A landscape with many valleys, sampled at points; each row gives a point and its height.
From any point a ball takes the steepest step (drop divided by distance) to one of its 2 nearest points. It stops when none of these is lower. Distance is the straight distance between rows; heights are no part of it.
vas: [121 128 115 112  88 132 104  99  99 134 168  90 169 124 141 120 136 129
 186 107 153  83 126 123 107 113 165 104 132 154 152 150 126]  (h 6.79)
det: [158  98  65 192 148 119 101 112 109 153 128  89 135 101 108 111 162  77
 126 142 130  88 131 104 202 112 159 149 141  99 118 111 126]  (h 6.90)
deva: [138 117 138 166 138 106  47  75 117 120 129  87 122 157 117 144 132 129
 178 185 101 144 144  77 152 156  48 157 106 114 148 158 192]  (h 1.20)
Fegem: [136 138  99 147 122 153 146 109  94 186 124 132 133 109 145 160 134 169
 121 126 144 147 167 132 168  83 164 170 126 152  99 150  96]  (h 6.11)
melef: [133  98 157 189 156 153  88  86 105 115 134  90 184 162  98 116 158 175
 143 130  67 174 121  66 170 160 113  57  84 118 162 123 167]  (h 3.50)
Dez: [134 162  78 188 195 122 169 104 141 123 131 139 110 120 123 103  97 123
  27 118 167 152 138 162 114  96 139  93 116 127 145  76 143]  (h 6.15)
fil: [125 142 127 217 187 100 104  83 115 144 148 120 107 164 130 156 121 126
 133 180  96 118 190 101 176 127  87 134 115  83 131 129 149]  (h 2.79)
Budu: [138 108 173  53  81 125 191 196 167 119 153 168 141 144 119 114 132  98
 127  78 127 141 127 127 120 145 177 135 149 145 128 157 121]  (h 7.13)
zorag: [162 140 144  88 131 132 146 149 115  85 137 104 101 141 152 178 182  84
 155 148 140  67  92 147 152 118 126 105 135 102 110 139  66]  (h 4.77)
Lagu: [ 82 102  57 129 101 134 148 129 152 161 105 119 159 115 109 136 129 159
 124  86 175 123 149 163 140 144 191 109 129 161 162 129 154]  (h 7.01)
mogak: [152 109  86 140 168 155 144 131  90 125  97 120 132  97 141 171 154  36
 148 112 143 133 100 144 198 148 133 161 153 123  92 166 107]  (h 6.40)
nepet: [148 154 157 119 172 116 106 125 156 119  81 138 128 162 169  98  99 171
  56 103 146 155  64 178  62 107 143 163 144 134 100 101 178]  (h 8.78)
kal: [ 87 126 159 154 130 103 121 145 129 121 134 164 158 151 151  76  96 156
  82  93  94 149 140 152  89 119 153 110 140 122 113 126 161]  (h 8.25)
rir: [106  91 114 108  70 123  93 109 142 116 150 148 121 139 139 118 132  86
 140 187 171 116  91 138 101 132 102 142 107 154 102  88 141]  (h 2.26)
ler: [ 89 145 138 205 104 184  75  65  98 114 192 109 187 128 132 113  72 116
 152 124 139 141 136  94 131 114 181  98 140 109 135 182 153]  (h 6.78)
vatun: [153 143 102  54 114 160  83 127  92 149 123  91 133  86 136 180 181 155
 163 152  80 100 138 167 109 131 102 132 146 130 123 189  51]  (h 4.81)
Zuda: [115 113 104 197 119 135 140 102  95 189 133 148 102 104 153 137  86 165
  84 148 130 171 181 108 153  95 133 153 128 140 107 135 125]  (h 6.39)
ruze: [ 92  58  88 166 159 121 118  61  62 108 168 125 155 151 153 105  91 179
 131 138 112 144 145 129 168  67 139  94 182 151 153 161 122]  (h 6.61)
noro: [ 92 105  63 118 177 159 145 136 123  95 138 125 143  58 103 110 125 140
 127 134  30 125 163 131 156  91 141  92 151 101 154 130  66]  (h 3.21)
Gotir: [ 66 107  95 151  98 107 123 100 107 145 112 164 126 119 159 166 128 147
 107 183  88 114 177 179  84 147  97 141 136 129  91 167 139]  (h 6.72)
Vizu: [161 134 121 138 168 168 116 117 156 107 105 154 151 132 130  57  88 139
  83 128 106 142  71 180  65 116 146 128 128 153 116  99 166]  (h 8.61)
Fam: [167 102 113  47 121 186 130 147  95 141 107  87 132  93 150 136 179 135
 160 125  92 103 115 160 123 123 166 141 156 145 121 175  85]  (h 5.25)
resis: [157  91  59 172 176 128 118 113 113 152  99 113 155  79 139 134 141  59
 109 129 151 138  84 127 185 141 167 152 145  84 108 117 119]  (h 6.65)
nar: [173 116 131 151 128 118  70 122 112 119 137 107 173 130 117  98  90 126
 195 122 151 145  88  92 148 136 113  90 132 114 186 113 136]  (h 2.13)
fuv: [103  93 123 136 112  86  90 137 103 145 108 156 122 115 151 168 102 129
 167 200 127 173 123 128 120 179  65 138 125  88 141 127 137]  (h 2.41)
Kubo: [138 150  99 123 141  90 127 115 114  98 126 109 100 142 144 190 142  59
 142 126 233  89 124 127 156 110 120 126 115 119 115 109 120]  (h 5.81)
tuzat: [164 169 164  90 150 160 149 141 145 114 106 137 132 138 144 126 128  99
 107 118 155 141  64 156  70 138 126 149 112 135 102 124 145]  (h 6.97)
Zalo: [126 102 187  96  54  97 117 149  98 166 171 145 157 158 102  58  96 145
 119  95  82 138 195 115  68 154 146 121 146 160  98 146 100]  (h 8.46)
nof: [125 100 146 139 137 112  86 121 145 160 107 127 182 178 130  94  76 214
 148  95 152 175 102 111 123 140 154 130 150 135 157 140 174]  (h 2.93)
Fakap: [136 157 103 121 123 164 160 140 135 152 115 127 128  62 123 146 151  99
 123 129 106 144 149 123 103 163 109 142  92 112 123 123 113]  (h 7.60)
batu: [127  83 163  94  83 120 108 162 104 119 156 178 144 118 127 110  69 134
 157 139  99 147 163 117  84 153 100 124 157 124 140 149  99]  (h 8.70)
sen: [117  96 105 145 142 139 108 111  72 183 140 114 173 106 198  91 143 163
 128 120  88 161 117 158 101 152 160  72 124 126 130 108 114]  (h 0.88)
gudek: [115 161 103 122 115 186 149 116 138 101 139 135 138 121  69 156 130  51
 165 146 140  96 122 113 126 142  99 143  83 159  78  89  86]  (h 6.91)
zoli: [164 133 150  89 118 141 151 170 154  74 127 121  96 128 161 155 140  70
 138 132 108  80 127 123 134 106 119 130 162 109 145 168 100]  (h 5.24)
vugov: [136 149 106 140 235 152 185 116  85 147 104  99  85  58  98 148 202  93
  73 162  98 134 114 140 153  83 127 144 150 102 118 122  66]  (h 5.20)
pep: [173  86 107 144 129 119 172 144 117 175 120 114  97 118 162  78 155 195
  75 115  87 137 147 123 173 127 152 129 139 141 153 128 134]  (h 5.46)
Feguf: [125  86 127  54 107  90 115 122 111 137 133 155 143 162 125 175 142 171
 193 156 189 143 104 131 133 149 115 136 116 105 117 133  84]  (h 6.69)
kup: [150 100 136 141 126 119  88 113 145 159 117 139 155 134 164 105 117 185
 144 119 102 182 115 123 119 138 116 147 124 125 145 158 179]  (h 2.34)
zut: [143 108 151 118 176 133 176 133 134 134  74 196 153 146 136  98 109 161
  52  92 126 144  91 169  61 151 157 174 160 134  90 149  95]  (h 4.27)
Mav: [195 188 186  81 166 162 122 140 150  98  96 121  83 134 126 105 128 153
  80 119  82 109  92 131  52 133  85 156 132 102 110 142 109]  (h 7.49)
tunap: [122 124 141 130 138 149 121 135 173 124 138 166 195 131 114  63  91 130
  75  80  93 170 106 177  53 112 192 131 159 157 105 142 159]  (h 8.43)
Fudi: [177 120  80  95 130 137  92 120  96 163 106  93 108  79 121 157 151 153
 167 152 107 127 148 117 133 140  85 160 123 125 145 137  78]  (h 4.29)
Tek: [ 95 128 118 184  78 102 145 159 148 176 115 119  94 120 115 132 127  96
 111 126 183 129 138 111 189 128 166 119 122 125 158 111 155]  (h 7.45)
masil: [148 112 128 133 138 103 175 151 149 147  93 173 118 117 142 102 127 180
  87 102 105 139 158 125 136 124 142 166 133 118 142 165 144]  (h 5.09)
golot: [114 109 136  39  60 126 177 196 166 124 152 139 109 104  98 112 156 122
 117 106 112 113 150 119 126 158 144 115 117 119 148 127  93]  (h 7.34)
Dosib: [126 153  88 191 144 103 172 123 132 159 119 100  94 103 133 149 148  83
  73  99 187 108 155 124 190  98 184 126 134 128 162 119 150]  (h 7.67)
vor: [ 85 146 145 168 178 108 103 111 123  78 128 146 165 170 116  99  74 183
 155 131 104 126 149 124 119 114 113  91 123 115 140 126 173]  (h 6.14)
bab: [164  85  54 174 149 109  62  88 101 118 116 107 150 100 100 123 122  89
 164 148 166  89 118  85 175 136 104 154 166 125 151 135 144]  (h 7.16)
Totus: [101  84 141 136 129  78 120 160 143 163  64 161 122 131 152 153 102 169
 119 146 130 195 100 113 122 183  90 173 145  93 145 126 142]  (h 2.94)
tig: [144 172 160 111  97 107 118 126 118 137 160 131  62 155 124 145 141 169
 112 152 132  91 175 103 118 115  57 142 111 127 111 113  67]  (h 4.33)
vak: [126 133  87 144 134 143 137 102 130 116 119 145 105 113 151 135 148 126
 107 174  67  74 167 158  87 127  86 148 135 142  97 141 128]  (h 6.48)
ful: [101  94  49  82 166 125 158 130 125  80  84 137 133 103  99 132 142 144
 156 116 113  70 159 152 129 130 140 119 147 157 163 122 129]  (h 6.18)
tid: [ 62  65 109  70  70 137 107 111 162 147 148 135 182 159 126 145  88 112
 129 131 183 138  91 141  67 164 155 139 162 184 108 111 105]  (h 3.45)
siped: [122 124 161 142 139 115  72 122 137 117 121  85 153 150  94 103 169 156
 149 110  44 171 115 107 149 158  85  84  92 130 167  97 193]  (h 4.00)
riman: [141 163 155 109 136 141 168 137  86 120 123  99  95 142 132 189 211  73
 146 151 158  91  51 168 164 141 111 125 127 144  68 144  73]  (h 4.22)
pibu: [ 99 112  44 151 145 127 139 104 115 162 109 106 145 114 104 120 150 161
 122 113 166 120 138 153 181  95 189 117 118 148 132 104 129]  (h 6.80)
mon: [158 127 111  73 148  74 136 147 103 115 101 148 115 133 149 204 140 143
 167 147 190 132 119 150 140 139  90 144 127 103 138 140  86]  (h 6.93)
Dag: [147  92 134 108  84 122 146 168 155  92 129 170  95 117 171 144 107  72
 122 143 148 123 125 140 125 113 116 155 160 134 138 163 137]  (h 5.62)
roge: [140 135 116 132  94 164 129 149 128 142 141 129 154  77 114 137 103  90
 154 120 143 144 137 121 133 136 140 110 114 125 138 109 106]  (h 7.40)
bonak: [155 148 155 116 110 105 100 146 148 132 109 137 110 151 110  68 104 164
  81  79 139 160 106 165  83 120 136 158 121 175 134  99 189]  (h 8.95)
rif: [172 103  82 140 142 142 124  87 123 124 121 132 127 133 181 112 117 160
 110 138 142  93 147 151 112  80 139 157 155 175 122 154 141]  (h 5.02)
Bosuv: [161 162 161 114  92 102 104 133 110 153 157 126  93 157 155  98 124 155
  96 116 148 131 152 125  77 122  72 133  99 151 122  92 127]  (h 3.69)
zap: [138  62 149 121 100 126 122 150  91 170 128 133 159 167  94  94  99 217
 182 141 115 140 127  88 145 169 148 114 135 167 135 120 116]  (h 6.22)
Pon: [117  93 131 202 167  91  72  74 106 142 124 101 144 174 138 143 155 113
 150 168  97 144 135  95 170 161  87 108 107 108 142 109 193]  (h 2.04)
fasus: [113 157 137 128 101 177 121 116 139 114 156 138 170 106  91 149  99  90
 184 149 110 124 136 107  99 137 119 129  93 129  98 130  98]  (h 7.18)
Sive: [108 192 133 154 153 123 123 127 141  94 126 108 130 126 140 138 149  84
 149 150  91  87 129 122 106 131 108  92  99  85 123  97 127]  (h 5.40)
gido: [115 189 214 146 118  83 138 167 131 115 144 143 112 148 156  96 136 155
  92  92  98 130 134 136  91 103 125 144 129 115 108 133 150]  (h 8.05)
moz: [130 138 138 171 179 139 193 154  87 148 126 113  72  36 134 140 166  80
  78 151 103 136 141 120 148 105 134 113 174 109 139 118  76]  (h 4.67)
dute: [174 165 167  95 170 142 183 151 121 113  89 152 110 123 125 140 151 144
 100 112 133 121  97 147  67 163  95 151 122 129 105 157 101]  (h 7.23)
Buke: [148 140 165 124 125 139 189 155 115 166 112 156 153 164 148 162 170 161
 133 133 114 107  92 158 134 127 178 144 150 154  75 159  73]  (h 2.86)
nepug: [138 187 120 131 140 160 166 123 150 117 126  98  80 106  92 158 173  59
 118 136 135  75 118 102 126 134  99 137 103 139 108  87  91]  (h 6.55)
memu: [126  67 162 151 105 140 127 136 112 179 138 136 168 181 118  65 128 210
 122 106  80 163 135 109 139 159 166 104 121 165 122 127 149]  (h 6.01)
dev: [ 99 114 121 173 175 118 115  57  95  80 166 135 175 182 133  94  79 206
 129 118  98 135 144 106 124 104 116 102 147 137 164 172 160]  (h 6.38)
Nuve: [170 155 119  67 170  78 135 152 114 111 106 127  67 120 132 158 135 144
 134 140 161 119 138 118 105 155  59 122 116  87 165  94  85]  (h 7.19)
pive: [ 84 138 144 140  83  97  98 131 145 113 170  95 113 131  99 130 153  79
 168 161 146 113 129  93 173 131 125 107  90  73 132 112 165]  (h 5.41)
kab: [127 178 151 139 151 154 200 145 117 149 127 161 164 133 134 158 151 153
 122 100  90 125 138 145 116 134 152 132 112 120  78 165  83]  (h 2.08)
sikod: [ 92 152 106  96 119 140 143  98 130  86 151 132 163 149 144 194 135 114
 182 107 139  95 175 156 119 133 118 123 116 136 115 201 134]  (h 6.20)
kupo: [116 137 189 102 114 107 135 182 161  95 112 165 114 129  87 109 134 136
 140 143  75 124  87 119 107 133  98 168 114 116 104 118 145]  (h 7.20)
Dero: [127  70 152  56  91  89 115 146 120 167 147 152 163 165  97 103 117 183
 189 138 151 154 110 100 101 173 142 125 126 125 130 135 102]  (h 6.45)
pabi: [139 154 150 158 167  78 164 165 163 138 101 126  66 102 118 107 156 126
  60 104 133 145 124 122 133 122 128 148 145 119 173 128 202]  (h 7.42)
mika: [101 103  46 131 156 141 167  99 151 115 100 117 159 121  75 137 167 133
 155 125 120  71 142 128 174 131 171 130 103 149 139 138 141]  (h 6.49)
Gomer: [143 146 115 140 141 155 118 152 139 123 122 118  96  89 113 149  90 125
 152 110  76 110 184  72 165  97 106 110 151 100 153 121  72]  (h 4.28)
tunip: [135 141  92 159 146 133 150  99 130 159 103  82  92 143 178 106 134 126
  48 103 184 116 104 181 119 124 188 103 129 128 142 106 184]  (h 6.16)
peg: [ 85 147 178  92 105  90  87 129 125  83 163 122 147 172 103  70 135 160
 144 111  72  93 140 131  65 137 104  80 108 145 115 100 147]  (h 8.26)
muret: [110 127 184 141  82 134 133 171 125 116 153 137 107 163 115 106  98 151
 159 159  89 103 158  91 145 118 124 112 132 127 115 123 121]  (h 5.67)
dede: [152 143  87 191 185 105 141  91 155 142 125 112 104 144 158  95 135 102
  53 129 146 130 128 150 145  91 138 128 119 123 143 100 184]  (h 5.82)
Gab: [187 139  68 124 197 163 164 122 130 174  94 104 121  69 105 122 159 155
 114 126  89 151 123 117 154 130 133 139 108  98 145 108  77]  (h 3.09)
kam: [103 156 168 135 132  80  69 145 137 102 144  94 122 121 105 116 157 107
 162 142  69 157  88 129 134 150  81  93  78 105 131  72 195]  (h 4.48)
Delob: [125 157 148  92  96 115 168 183 141 126 141 105  91  81 157 131 170 116
 120 104  92 111 146 117 130 143 132  91 113  84 166 131 103]  (h 7.57)
puguz: [126 148 148 213 136 113 133 109 123 185 119 143 103 136 138 121 113 153
  86 149 115 185 151  94 151 133  96 144 102 127 113 107 162]  (h 6.63)
nub: [146  71  81 106 114 176 131 106 127 126 107 135 141 128 175 134 109 114
 115 110 169 104 115 170 114 104 172 162 173 202 118 150 131]  (h 4.62)
deti: [106 141  83 139 137 155 130 118 146 134  90 122 142 104 136 156 126  39
 102 136 178 139  63 168  97 172 137 124 108 134 109  87 137]  (h 8.36)
zov: [ 92 131 138 157 132 119  75 111 110 127 128 130 124 140 122 169  76 113
 186 192 176 156 127  87 142 154 106 136 102  79 120 143 125]  (h 2.91)
pim: [ 96 104 123 145 162  99 120 134 149 135  78 162 161 139 180 148  71 177
  97 125 143 172 106 138 106 147 122 149 173 101 129 112 110]  (h 3.38)
nud: [132 172 176  63 134 131 124 131 173  85 168 143 153 173 107 129 129  91
 142  93 163 145  83 154  96 111 140 137 100 146 100 125 157]  (h 6.64)
depu: [145  84 109 200 121 140  79  74  69 116 161 118 152 132 175 105  83 139
 145 108 143 142 144  96 170  87 130  91 172 156 174 142 133]  (h 6.81)
sekeg: [140  87 202 131  86 125  84 134  75 138 164 155 158 169 131  92  73 157
 127 103  95 178 186  99  78 147 105 121 147 155 121 152 124]  (h 8.58)
Zosud: [ 89  84 127 146  79  92 135 180 155 127 105 152 101 134 111 113  93 105
 126 144 143 146 126 124 162 129 138 124 151 123 172 113 180]  (h 7.24)
Furo: [147 111 114 146 131 112 117 143 145 145  85 139 115 129 154 148 100 102
 118 132 196 152  80 121 134 139 115 152 139 126 149 100 138]  (h 7.21)
bine: [106 162 105 117 144 103 148 124  96 120 119 111  88 122 109 178 170  85
 145 160 166  77 140 130 141 111 106 139 112 136 108  79  92]  (h 6.19)
vifim: [124 144 163  56 113 116 109 108 165  99 174 129 163 175 100 149 132 139
 188 120 168 139 107 114 120 115 129 146  96 119 113 163 142]  (h 6.29)
vido: [130 109  94 116 163 152 127 146 126  83 115 149 127  95 124 151 102 148
 162 129  48 113 178 119 155  88 114 109 180 105 150 168  70]  (h 3.76)
Gifak: [125 146 117 154 125 132 121 119 131 136 119 111 123 164  98  90 136 181
 146 135 109  77 151 103 137 127 117 113  98 163 122  73 132]  (h 7.87)
Simo: [176 175 173 112 156 149 106 156 150 123 101 107  54 133 120  73 126 163
  61  79  76 127 124 101  90 130  81 122 125 122 143  93 122]  (h 7.76)
Simim: [128 158 162 129 100 137 180 141 119 145 127 144 111 149 116 203 186 124
 145 156 136  95  89 140 155 138 114 147 110 148  70 161  80]  (h 3.61)
takib: [167 129 151 187 124 157  65  94 117 122 155  77 169 140 132  89 131 141
 166 117  84 137 125  67 158 119 106  89 123 127 162 126 138]  (h 2.87)
nisiz: [161 140 143 160 108 110 132 152 174 166 109 117  70 109 100  83 149 141
  69 118 107 172 114 127 148 119 108 175 122 162 153 112 208]  (h 7.15)
gat: [163 145 132 135 205 168 189  99  93 145 101  96  55  84 112 183 204 105
  50 175 106  98 128 169 158  95 106 165 183 152 105 174  92]  (h 5.72)
fozil: [ 99 104 142 132 109 173 137 142 147  97 133 167 156 141  82 129  62 132
 172 132 124 123 159 102 125 130 167 140 142 140 128 182 136]  (h 6.84)
Vuko: [147 140  90 179 141 133 108  87 138 136 139 123 119 131 175  80 111 143
  75 108 136 125 172 151 108  94 128 119 114 159 140 116 182]  (h 5.45)
zetev: [106 100  92  50 144 130 146 153  72  88 105 135 132 102 147 158 142 124
 149 110 126 101 170 184 111 111 136 124 168 166 137 139  96]  (h 5.89)
legop: [169 141 159 134 165 142 196 144 160 128 101  94  49  84 122  82 152 131
  39 115 104 112 119 113 111 127 137 124 153 115 156 140 154]  (h 7.70)
tuma: [ 91  69 128 121  91 125 161 172 143 131 100 172 107 109 181 190  99  98
 120 145 144 161 102 139 146 147 126 167 173 133 124 166 104]  (h 5.90)
Gevat: [152 133 137 109  88 155 140 137  95 159 146 132 140 118 165 193 121 116
 159 116 159 141 143 144 160  98 147 156 145 139  94 176  79]  (h 5.79)
lelo: [123 107 122 147 151 127 176 145 121 126  97 158 125 114 163 207 146  84
 135 139 135 144  96 150 183 141 127 156 166 114 114 186 106]  (h 6.13)
lura: [123 182 140 164 109 106 134 123 147 163 140 101 112 116 117 155 163  97
 142 134 139 118 148  86 160 137 125 141  70  93 128 128 166]  (h 5.85)
Gigef: [ 85 129 194 103  94 102 117 161 137 132 139 170 144 154 105 128 102 136
 149 155 125 166 105 117 101 148 120 143 111  96  96 120 131]  (h 6.96)
Ruk: [133 130 152 101  59 138 136 110 130 124 193 165 114 138 142 199 117  99
 142 158 177 130 157 136 145 108 116 145 125 119  92 173  80]  (h 5.43)
Gok: [ 82 116 169  95  91  99  76 122 140  81 179 115 150 168  77  86 140 132
 179 136 114 120  83 130 111 132 115  74 116 140 160  97 185]  (h 8.06)
Vogi: [ 83 132 111 115  99 167 138  73 125  99 164 112 191 116 132 151 139 116
 180  99 114  89 142 120 114 128 172 109 129 133 145 210 153]  (h 6.50)
Suk: [ 75 124 167  36  91 134 130 105 186  93 198 165 161 185  70 138 118 107
 159 102 186 175 138 120 143 139 169 123 112 125 107 154 157]  (h 6.67)
rumok: [110 163 129 176 190 109  87 107 151  73 126 116 144 139 128 101 122 132
 142 135  54 124 154 117 124 117  74  86 117  99 145 102 166]  (h 5.84)
fiv: [144 166  96 132 149 129 122 109 116  88 128  80 136 136 152 168 169  60
 155  97 166  52 133 134 166 113 147 116 117 116 105 149 136]  (h 5.37)
Pone: [ 88 132 181 131 142  86 134 136 148 129  85 172 150 171 157 138  95 168
  66  87 138 151 119 167  66 147 136 174 166 118  90 151  99]  (h 3.84)
zuzaz: [137 136  89 187 141 129  85  96 107 108 129 114 142 122 159 128  81  87
 136 118 190 105 134 134 138  93 140  99 137 132 138  97 128]  (h 6.73)
Repop: [103  76 101  59 120 147 120 127 128 135 105 152 166 133 167 139 105 114
 127 130 156 130  94 180  37 174 144 145 168 171  99 131 110]  (h 3.86)
Gebo: [154 120 130 117  91 130  88 114 119 122 146 109  95 152 147  84 139 114
 120 174 136 105 115 129  91 134  63 120 102 170 115  62 133]  (h 3.01)
kifof: [152 194 159 125 108 113 127 114 109 107 177 160  91 144 141 191 118 119
 129 160 186 110 154 136 116  86  81 137 116 125  88 126  67]  (h 4.94)
Rik: [ 89 150 139 133 111 104 129 140 150 138 107  93  91 132 197 150 136  84
  60 102 212 128  91 157 114 122 168 109 150 119 144  97 165]  (h 6.47)
puriz: [157 110  84 128 120 158 134 128 137 142  91  94 137 104 118 110 164  74
 134 138 165 105  61 154 137 166 165 117 102 123 122 103 146]  (h 8.19)
nuzo: [137  94  88  94 153 169 132 128  87 152 114 132 183  76 137  87 136 156
 150 133  81 140 101 168  82 151 165  94 130 139 128 108  82]  (h 1.72)
sem: [120 170 197  86 110  79 108 119 146  97 174 157 127 170 121 149 151 146
 150 152 153 143 116 130 117 104  97 142  95  82  99 132 135]  (h 6.66)
tol: [197 156 136 143 179 171 155 145 149 126 117 112  88 101 148  86 120 137
  63 117  84 111 116 114 116 111 126 116 147 103 139 109 101]  (h 7.93)
nubul: [124 173 128  95 124 115 109 110 143  83 168  91 163 135 151 172 149  86
 185  95 173 100 147 124 140 119 133 100  92  89 138 175 140]  (h 5.83)
fave: [ 94 142 165 115 104 121 111 145  98  95 172 117 117 150 116 151 113 123
 193 169 115  85 152 103 142 102 115  79 127  96 110 106  64]  (h 5.27)
likop: [142 148  92 156 120 127  83  92 113 147 125  59 119 137  71 125 133 156
 175 113 150  74 172  71 176 119 117 103 103 150 154  91 115]  (h 7.62)
dabor: [137 136 141 140 130 150 138 151 157 125 115 148 135 148  88  49 128 184
 108 116  67  96 128 131  97 135 125 132 117 156 113  85 123]  (h 8.08)
Puset: [ 96 132 152 113 131  80 123 134 171 111  88 112  68 140 164 146 128  85
  71 128 188 141  52 150 101 117 121 163 153 143 128  98 196]  (h 6.74)
nuzi: [122 105 108 191 105 116  49  71  81 111 153 107 152 125 191 134  91  98
 161 131 172 105 116 106 137 103 117 109 170 128 137 146 142]  (h 6.98)
lus: [ 85  84 134 108 109 117 132 169 159  96 105 165 136 148  93 123  45 147
 152 112 169 142 147 113 141 136 162 128 154 130 179 157 169]  (h 7.05)
vut: [156 124  37  78 196 156 110 109 102 160  79  96 125  62 105 133 155 164
 135 125  88 144 169 131 126 124 110 152 125 130 150 116  80]  (h 3.75)
fuvi: [139 115 155 143 111 119  83 116 119 137 146 109 185 177  82  94  69 166
 193 106 180 163  85  94 141 144 155  91 162 141 206 140 151]  (h 2.74)
vana: [117 194 176  99 101 104 152 154 153 108 154 114  97 130 149 118 163 123
 108  90 116 105 142 128 104 105 137 106  91 108 142 129 157]  (h 7.82)
koti: [ 69 102 167  56  64 123 158 178 180 118 158 178 157 156  66 125  94  95
 120  87 149 182 138 139 122 155 184 129 131 132 118 149 144]  (h 6.92)
fim: [138 180 119 198 175 116 153 111 121 136 140 124 105 107 139 177 130 108
 116 146 108 116 186 109 173  94 116 138 131  74 125 138 109]  (h 3.49)
ror: [148 131 159  86  86 131 128 153 144 140 147 144 154 150 101  72 122 140
 127 118 106 109 136 128  57 137 144 138 130 167 100 122 115]  (h 8.29)
fiku: [177 113 105 118 175 147 197 127 126 136  85 186 132 117 110 110 122 188
  67 101 113 140 136 148 108 134 131 196 127 138 104 166  84]  (h 4.68)
gisu: [142  76 119 166 112 108 160 143 128 189 108 150 129 149 128  72 139 209
  69 102 107 187 134 128 161 156 139 119 108 153 151 104 146]  (h 5.75)
Vokob: [ 88 111 164 174 100 134 122 142  99 121 162 155 138 157 136 111  56 130
 141 133 116 116 169 112 126 106 165  84 154 150 114 110 121]  (h 5.96)
tigar: [152 157  79 160 199 136 137 115 119 117 113 139 145  95 147 129 103 125
 110 120 152 131 143 151 129 106 141 108 123 115 141  87 115]  (h 6.46)
molu: [132 158 119 141 164 159 182 113 100 106 104 151  73  95 128 173 175 117
  67 165  90  83 143 174 108 114 102 155 166 156  86 152  84]  (h 6.12)
sez: [129  84  88  72  94 176 152 119 117 153 110 129 124 111 173 161 137  90
 114 119 163 134 107 173  89 159 142 169 133 186  87 149 120]  (h 4.24)
bodu: [149 135 138 175 103 149 132 140 143 110 150 138 113 136 164 102  91 113
 119 122 122  80 159 124 143  63 160 116 159 154 129 116 128]  (h 6.28)
rilu: [134  88 161  64 107  82 107 132 151  99 153 168 109 153  92  92 135 163
 160 165 164 150 112 104 153 140  90 126 120  97 151  68 118]  (h 7.64)
Gabus: [151 133 141  47 142  74 118 144 157 102 128 155  84 118  92 118 153 143
 133 141 152 162 111 107 117 151  58 142 104  75 162  78 117]  (h 7.43)
Papu: [ 92 167 160 159  68 153 135 126 129 146 165 117 127 128 138 167 131 106
 148 151 120 117 166 103 145 119 152 133  83  95  93 173 138]  (h 6.21)
Gutun: [133 149 135 210 180  99 177 137 106 154 147 122  77  95 135 133 150 113
  83 129 106 118 165  90 181  86 131 106 149  98 157 100 101]  (h 4.11)
daf: [152 149 105  93 130 178 189 137 118 163 104  99 120  86 130 148 176  96
 116  83 152 139 119 143 136 171 161 127  84 148 126 145 128]  (h 7.81)
Bige: [ 95 155 129 159 116 100  76 109 148 102 149  82 129 121 124 109 161  65
 151 152  86  91 115 119 129 134  96 109  93  98 134 105 189]  (h 4.95)
tapot: [106 169 152 121 124  72 160 154 164 104 123 134  86 133 143 155 145 115
  96  94 161 123 156 127 121 101 118 141 120 120 148 147 190]  (h 7.69)
Sotip: [121 112 101  18 150 184 166 162  76 120 106 109 142 105 121 144 154 105
 150  87 121 130 133 181 138 143 142 137 147 176 115 140  88]  (h 5.61)
met: [109  96 135 150 106 126 101 123  92 171 133 142 159 134 178 128 100 172
 154 143 116 155 126 134 114 143 131 117 139 128 121 127 124]  (h 1.66)
mafo: [124 171 142 147 138 120  84 132 133 111 150 105  77 144 122 169 102 119
 165 144  90  92 171  65 152 116  61  93 126  83 135 108  72]  (h 4.79)
Kaman: [114 133  96  91 126 128 170 175 148 147  96 121 170 121  96 148 134 148
 147  52 168 148 127 167 136 171 189  83 109 133 167 127 126]  (h 7.22)
rogu: [184 126  72 144 149 112  57  95  84 143 114  63 128 111 118 125 141 120
 169 122 174  84 128  93 163 130 106 128 128 133 156  93 116]  (h 7.38)
ripak: [177 145 121  92  96 170 152 158 167 147 112  88 110  96 112 102 152  92
 105 105 139 134  98 149 116 150 157 128  98 133 153 130 161]  (h 8.00)
sek: [ 97 111 124 153 105  99  68 128 177 134  97 100 108 136 148 131 104  88
  98 143 163 156  60 141 130 127 118 165 137 140 132  75 202]  (h 6.99)
sezok: [131 114 142  59 105  85 101 155 177  79 146 119 127 141  80  82 151 122
 167 147 142 132  62 145 137 136 117  89 110 105 169  83 150]  (h 7.86)
supek: [ 72  87 107  80  63 146 128 114 158 131 149 168 141 137 114 169 102  87
 134 159 197 153 108 132 103 160 123 150 112 149  95 106 115]  (h 2.95)
fuf: [ 81 145 147 163  63 171 100  98 135 151 176 106 151 117 130 107 104 132
 141 121 114 138 178 100 124 123 171 119  95 124 129 180 179]  (h 6.51)
mafeg: [118 125 151 179 116 170 136 135 173 101 141 160 155 132 126 105  77 120
 123 132 105 132 135 113 149  84 163 143 145 128 126 161 160]  (h 6.60)
Lep: [203 145 123 147 186 195 208 133 145 142 101 120 131  85 111 122 156 113
  96 124 119 146  81 118 164 130 158 143 122 122 121 132  88]  (h 2.18)
Nuv: [127 108 123 127 101 106  77  95 118 139 144 113 112 141  89 138 127 136
 185 195 149 140 142  67 146 161  69 146  70 106 135 129 150]  (h 2.12)
suso: [ 87  99 198  47  96  54  87 124 128  93 189 151 142 185  73  66 137 167
 149 117 107 134 145 125 100 148 120  96 122  98 117 101 131]  (h 8.44)
pago: [157 156 120 154 180 166 210 127 128 131 143 154 140 107 137 137 142 138
  83 120 100 144 109 144 153  84 153 147 120 130  84 161  69]  (h 1.01)
mago: [ 95  99  82 108 156 174 140 142 102 117 105 125 168  68 104 117 162 122
 163 148  68 117 120 143 141 112 154 109 141 136 117 105  78]  (h 2.52)
vumu: [128 130 143 213 108 136 113 119 160 171 128 129 107 134  88  92 114 139
  77 130 102 199 129 118 168 118 126 155  99 159 129  91 212]  (h 6.89)

Where does a ball stop that starts at each point below?
sekeg => pago
Gok => fuv
tol => rir
lus => sen
sek => rir
mika => pago
zuzaz => rir
puriz => fiv
tapot => rir
mogak => pago
vak => deva

Call two points neighbours if one is among the 2 nearest of the other. Go from one point of each pair to the other, from neighbour to neighbour, staying as low as possible. Name the highest point that can't be avoided.
deva and fuv => zov
sen and nar => nof
rir and deva => nuzi
deva and sen => Gotir
pago and fiv => daf
